Points on a hilly landscape, in no order, each with its height.
From any point a ball rolls to the lowest of the 3 points nearest to it. It stops when none of these is lower. Distance is the straight distance between rows; heights are no part of it.
sezul: 136	102	110	82	102	93	130	132	155	133	81	111	145	166	113	94	81	124	183	124	81	70	94	158  (h 466)
sabam: 111	98	78	117	79	127	112	137	146	137	95	134	113	148	71	87	132	92	184	117	120	125	151	158  (h 413)
lison: 112	163	106	127	82	126	111	111	124	110	140	139	145	148	120	112	154	169	138	134	175	120	128	123  (h 578)
mufo: 83	116	117	145	173	148	158	139	127	153	113	165	103	166	123	130	151	78	117	175	113	103	137	88  (h 189)
Bes: 128	108	72	106	105	171	94	137	136	128	119	135	95	171	93	109	161	84	178	112	119	137	170	142  (h 428)
rugol: 140	141	126	45	132	73	104	125	139	62	173	118	117	138	174	181	103	172	115	129	115	144	82	116  (h 160)
lufug: 126	145	103	157	149	132	129	118	128	164	145	175	94	135	152	165	151	97	101	196	155	101	134	115  (h 483)
Kete: 150	147	146	127	119	70	89	114	156	108	147	114	179	155	157	126	87	116	111	90	135	117	113	141  (h 118)
tuni: 164	136	162	98	141	95	141	136	132	117	139	84	133	102	156	201	99	163	130	144	109	179	139	127  (h 146)
dar: 130	126	141	179	160	163	149	106	148	135	123	103	123	120	144	135	142	139	141	145	149	152	122	121  (h 296)
paf: 121	174	124	74	90	116	123	145	159	89	167	119	102	128	112	90	171	176	156	99	154	120	117	100  (h 142)
nutu: 143	144	145	84	129	83	77	115	132	115	179	110	158	134	178	180	89	150	111	116	132	157	115	146  (h 128)
Nimi: 136	152	170	142	144	142	163	126	120	135	142	125	158	96	166	179	162	168	127	129	121	143	151	159  (h 164)
Dol: 167	167	119	125	168	115	112	133	152	97	87	115	163	100	154	184	101	134	99	136	134	168	102	104  (h 297)
Susob: 133	142	151	80	150	108	159	161	147	76	160	75	107	136	143	162	132	184	126	140	117	144	116	125  (h 237)
Nik: 155	173	107	128	148	174	137	93	154	131	147	161	88	91	123	159	199	70	115	158	116	109	122	91  (h 382)
mibi: 154	114	165	158	170	135	96	135	112	133	102	108	186	78	152	178	131	142	140	101	135	159	125	124  (h 148)
lun: 114	132	181	87	135	66	70	155	130	95	180	89	123	123	156	197	105	136	124	146	122	148	106	127  (h 158)
natas: 120	81	116	109	88	100	138	171	127	131	88	121	147	153	90	94	102	103	189	94	116	79	118	164  (h 447)
pok: 146	151	147	122	126	128	181	139	127	103	140	83	121	114	148	165	150	183	137	151	136	153	139	128  (h 196)
sut: 104	106	111	152	154	166	177	170	145	128	125	102	128	165	127	119	130	102	143	145	114	141	140	121  (h 167)
nesap: 109	182	108	101	86	157	98	144	149	110	78	126	111	52	133	83	118	171	121	144	105	145	106	118  (h 469)
rofat: 103	115	155	185	139	125	139	117	124	127	134	132	139	159	112	131	123	130	122	164	157	116	141	147  (h 793)
bude: 173	107	102	129	169	177	167	79	119	126	162	137	129	86	105	108	165	90	145	105	152	120	122	87  (h 464)
dazo: 128	139	98	148	109	159	125	117	103	139	162	149	103	146	117	118	166	129	133	185	148	106	152	136  (h 374)
sak: 132	115	147	105	115	78	100	118	135	145	92	104	146	99	134	94	56	99	132	105	99	58	97	176  (h 151)
vene: 139	127	150	148	149	157	164	119	116	135	136	121	140	76	157	183	166	158	131	110	116	148	133	135  (h 162)
Luve: 103	101	172	95	124	124	197	184	108	178	150	158	94	169	110	125	146	132	107	134	93	117	118	137  (h 163)
Baki: 107	105	95	144	119	136	101	99	102	140	125	157	107	159	107	110	153	122	149	127	153	119	168	147  (h 127)
koni: 100	112	95	103	137	82	139	157	92	174	128	215	89	199	127	112	114	71	110	114	104	116	147	103  (h 341)
ves: 113	161	150	83	70	110	98	108	125	153	117	133	134	60	140	97	103	182	134	117	134	142	114	119  (h 439)
tonok: 145	127	79	118	83	150	68	136	116	124	117	147	102	147	106	112	163	109	137	159	151	133	150	135  (h 417)
Nilip: 157	154	146	157	126	171	164	114	140	147	132	132	134	97	137	141	189	133	113	131	136	137	139	131  (h 222)
zudud: 117	137	163	167	157	60	117	160	114	92	137	74	187	138	139	120	99	110	101	110	147	136	107	123  (h 307)
gure: 123	177	125	85	66	116	117	118	132	124	145	114	144	112	131	117	122	191	135	100	156	121	113	125  (h 398)
lenik: 122	170	124	122	95	147	149	130	145	102	147	98	111	144	122	126	170	175	144	182	149	134	152	123  (h 361)
zukul: 129	123	152	189	160	107	145	170	127	110	95	72	156	120	131	124	103	114	92	114	146	144	110	141  (h 229)
denav: 85	63	143	131	146	130	143	159	93	149	132	142	110	170	99	119	130	127	115	137	129	104	133	148  (h 414)
Laz: 114	180	128	111	71	144	80	140	129	119	87	145	110	54	126	90	146	170	131	113	128	122	123	126  (h 465)
Kuri: 145	82	137	146	177	158	154	124	95	164	141	136	104	101	91	115	106	129	98	66	128	120	89	124  (h 276)
rasi: 174	63	103	134	186	171	152	125	110	118	138	110	118	107	84	88	112	99	114	70	153	139	99	108  (h 470)
gugi: 130	128	98	140	106	166	121	122	126	105	143	111	108	151	106	111	149	112	152	182	156	137	162	121  (h 316)
gavu: 133	145	103	141	154	47	121	137	142	104	132	119	191	149	157	150	86	100	87	119	129	157	112	133  (h 38)
fiku: 125	138	118	97	143	51	79	116	150	109	151	131	185	147	163	130	82	116	113	88	147	128	97	141  (h 88)
lasu: 113	146	125	85	62	144	137	99	182	135	54	119	127	89	134	96	54	135	112	125	105	129	126	160  (h 165)
setez: 126	157	94	108	153	74	114	113	148	90	129	151	159	140	167	178	90	123	79	148	91	186	120	124  (h 79)
Pesik: 95	102	87	133	120	116	132	141	94	166	118	183	97	164	111	108	121	89	133	107	120	99	174	127  (h 321)
val: 75	110	103	136	166	162	146	146	137	157	138	179	95	169	120	129	150	56	139	172	83	105	153	101  (h 169)
Kur: 94	160	153	135	82	134	111	114	116	143	95	131	134	68	144	91	104	152	108	141	116	141	136	149  (h 448)
giv: 131	139	150	45	115	85	124	142	145	102	172	104	128	135	139	128	136	206	158	102	124	129	98	104  (h 308)
Mada: 150	131	182	157	160	118	126	138	115	130	138	103	188	83	161	194	120	154	127	138	131	167	153	119  (h 119)
zoga: 116	144	124	93	102	106	105	94	173	131	86	103	139	141	123	96	59	136	131	101	128	81	106	166  (h 157)
Kod: 140	142	83	110	155	139	107	130	110	135	137	184	86	191	145	118	131	46	141	159	108	122	179	94  (h 528)
zug: 123	127	137	120	151	68	108	144	144	99	146	109	159	95	160	191	96	121	101	148	111	192	125	107  (h 110)
fule: 134	147	129	145	113	163	135	111	141	119	151	105	131	134	136	140	173	109	123	169	147	151	158	120  (h 284)
bof: 117	111	128	183	155	195	168	105	149	130	141	130	93	128	136	133	167	107	124	165	96	120	139	110  (h 353)
vigiv: 167	142	122	155	193	114	143	133	167	80	91	95	161	145	136	155	107	123	95	132	140	123	111	134  (h 278)
pelo: 155	104	74	120	86	141	98	95	81	153	124	187	59	164	142	117	104	73	147	120	95	99	176	113  (h 427)
saz: 161	142	152	101	128	162	178	164	162	116	139	118	123	72	120	169	189	178	144	122	152	160	127	128  (h 281)
funog: 124	89	119	93	105	114	173	196	117	162	141	136	91	184	118	82	190	107	167	150	103	125	123	123  (h 89)
gasiv: 155	161	126	100	134	73	125	107	140	99	143	130	168	183	133	136	72	132	85	107	132	128	95	129  (h 117)
bama: 171	133	162	182	164	159	166	84	121	155	126	142	134	81	149	169	166	155	127	129	139	134	131	116  (h 209)
koru: 114	126	178	77	112	100	126	156	125	105	182	106	135	122	124	173	127	204	132	127	140	142	134	137  (h 263)
botef: 142	160	114	162	97	139	147	118	157	89	141	77	121	152	114	121	119	158	149	166	156	138	142	117  (h 410)
nezo: 135	79	160	168	168	170	149	159	115	119	116	95	117	139	92	132	124	97	124	110	115	126	91	145  (h 293)
duko: 115	112	138	142	114	91	98	121	123	124	127	99	174	156	127	90	89	122	123	104	150	94	110	147  (h 292)
mim: 153	90	148	164	185	140	160	104	90	164	160	147	90	98	102	112	102	132	76	82	125	119	98	108  (h 248)
bel: 117	144	113	131	83	147	96	123	87	132	125	180	113	105	103	85	177	159	131	141	147	103	138	144  (h 62)
magad: 144	165	158	135	115	99	120	110	115	107	143	98	148	138	158	152	117	184	145	147	149	162	135	130  (h 262)
tatek: 81	87	158	156	147	145	172	159	122	133	125	104	110	181	101	117	143	113	121	149	110	124	127	152  (h 51)
Gapap: 90	96	139	146	98	115	86	117	111	157	97	127	161	117	99	91	113	134	171	99	118	92	142	166  (h 275)
fuveg: 102	108	111	163	120	125	115	118	94	147	139	172	123	158	114	116	141	133	134	160	148	106	134	136  (h 642)
Gafu: 144	122	159	184	167	152	131	145	117	129	106	120	173	103	171	142	110	133	105	96	130	155	131	114  (h 168)
femin: 94	95	120	133	158	163	165	156	147	149	155	147	119	173	122	114	156	59	133	154	81	143	170	119  (h 159)
riz: 101	108	80	130	82	136	110	122	107	117	118	130	126	161	92	100	131	118	176	140	141	105	151	150  (h 550)
zos: 93	113	124	121	83	136	100	118	151	130	92	105	145	115	88	112	100	127	157	121	118	100	122	161  (h 205)
pato: 180	81	140	163	154	155	136	131	106	130	109	110	110	88	102	115	123	106	110	69	160	147	85	137  (h 362)
Zuzad: 88	156	164	119	70	103	110	90	142	137	72	111	154	104	141	96	62	108	130	107	123	122	126	175  (h 152)
tiv: 174	102	152	178	188	133	130	136	95	126	122	113	151	73	149	137	118	132	101	87	133	146	106	121  (h 195)
Bizi: 127	137	134	116	139	49	103	136	125	97	138	113	193	140	171	168	89	116	95	118	134	169	130	114  (h 80)
vide: 106	135	185	103	101	85	108	121	102	121	171	115	155	141	150	129	126	196	149	132	153	133	153	135  (h 280)
Foz: 108	91	149	106	147	163	196	192	132	153	146	116	112	174	116	100	147	95	126	143	95	134	123	130  (h 122)
vonu: 145	153	98	117	141	137	109	124	124	136	138	178	73	159	145	158	170	73	125	184	133	115	159	98  (h 523)
pusob: 78	114	100	141	149	121	139	129	102	155	131	187	91	174	132	109	123	85	117	160	126	104	145	117  (h 254)
mup: 90	86	101	117	122	123	135	163	101	155	117	177	124	156	95	107	155	93	163	113	110	121	144	154  (h 364)
vek: 148	120	117	161	170	184	152	84	129	134	130	114	118	95	118	117	139	120	138	106	123	139	111	122  (h 357)
raviz: 124	171	146	159	119	159	161	112	118	145	153	157	111	137	138	147	194	148	115	165	148	125	147	131  (h 291)
kir: 117	139	161	94	77	110	80	119	109	135	130	142	152	88	125	111	131	190	144	92	146	125	122	105  (h 441)
zavi: 156	126	90	100	151	140	91	125	111	134	130	193	83	175	132	117	140	53	148	155	107	138	160	122  (h 527)
veg: 109	158	153	152	110	107	116	96	95	123	156	134	154	136	130	116	168	181	141	139	183	116	150	143  (h 412)
nit: 139	150	93	97	71	144	91	124	160	118	102	125	106	78	107	77	140	176	143	119	126	124	114	118  (h 496)
Doz: 137	120	122	132	180	90	104	131	160	131	81	110	204	95	150	170	92	118	105	107	149	174	99	106  (h 306)
Togu: 151	160	139	57	73	112	106	100	166	119	142	117	136	132	153	99	109	209	122	103	118	125	91	89  (h 356)
Luv: 135	91	140	191	182	167	164	90	117	158	132	145	111	80	111	128	133	129	110	105	112	127	102	111  (h 183)
bek: 148	168	93	159	130	156	184	102	156	141	140	175	90	80	134	165	180	114	103	132	117	95	109	114  (h 295)
Gonab: 151	107	81	131	107	146	86	127	90	159	97	175	80	151	115	123	133	100	150	115	120	106	164	125  (h 386)
sof: 196	149	138	145	146	160	151	124	158	115	108	85	128	115	140	150	144	147	146	143	150	162	122	108  (h 355)
rep: 125	80	147	163	157	180	184	134	131	162	123	142	99	114	91	133	133	95	84	118	96	112	119	113  (h 54)
Somet: 127	138	120	139	123	111	129	128	142	81	104	96	129	192	105	115	87	135	142	131	137	85	128	156  (h 415)
lod: 118	69	117	130	170	189	177	138	129	150	132	109	101	103	77	120	140	70	110	90	81	128	124	102  (h 173)
vaz: 126	154	140	108	102	86	95	94	156	139	107	99	164	102	145	103	66	110	122	95	122	83	125	162  (h 145)
barup: 104	139	97	143	76	168	59	136	111	126	69	153	112	81	112	112	139	133	126	133	121	131	143	139  (h 491)

Call two points neighbours if one is among the 3 nearest of the other. Go from one point of each pair to the other, from neighbour to neighbour, staying as low as possible. Name the highest point that can't be avoided.
paf and vaz => giv
vaz and Mada => duko
rep and tatek => nezo
Mada and vene => Nimi
Mada and gavu => tuni
tatek and funog => Foz
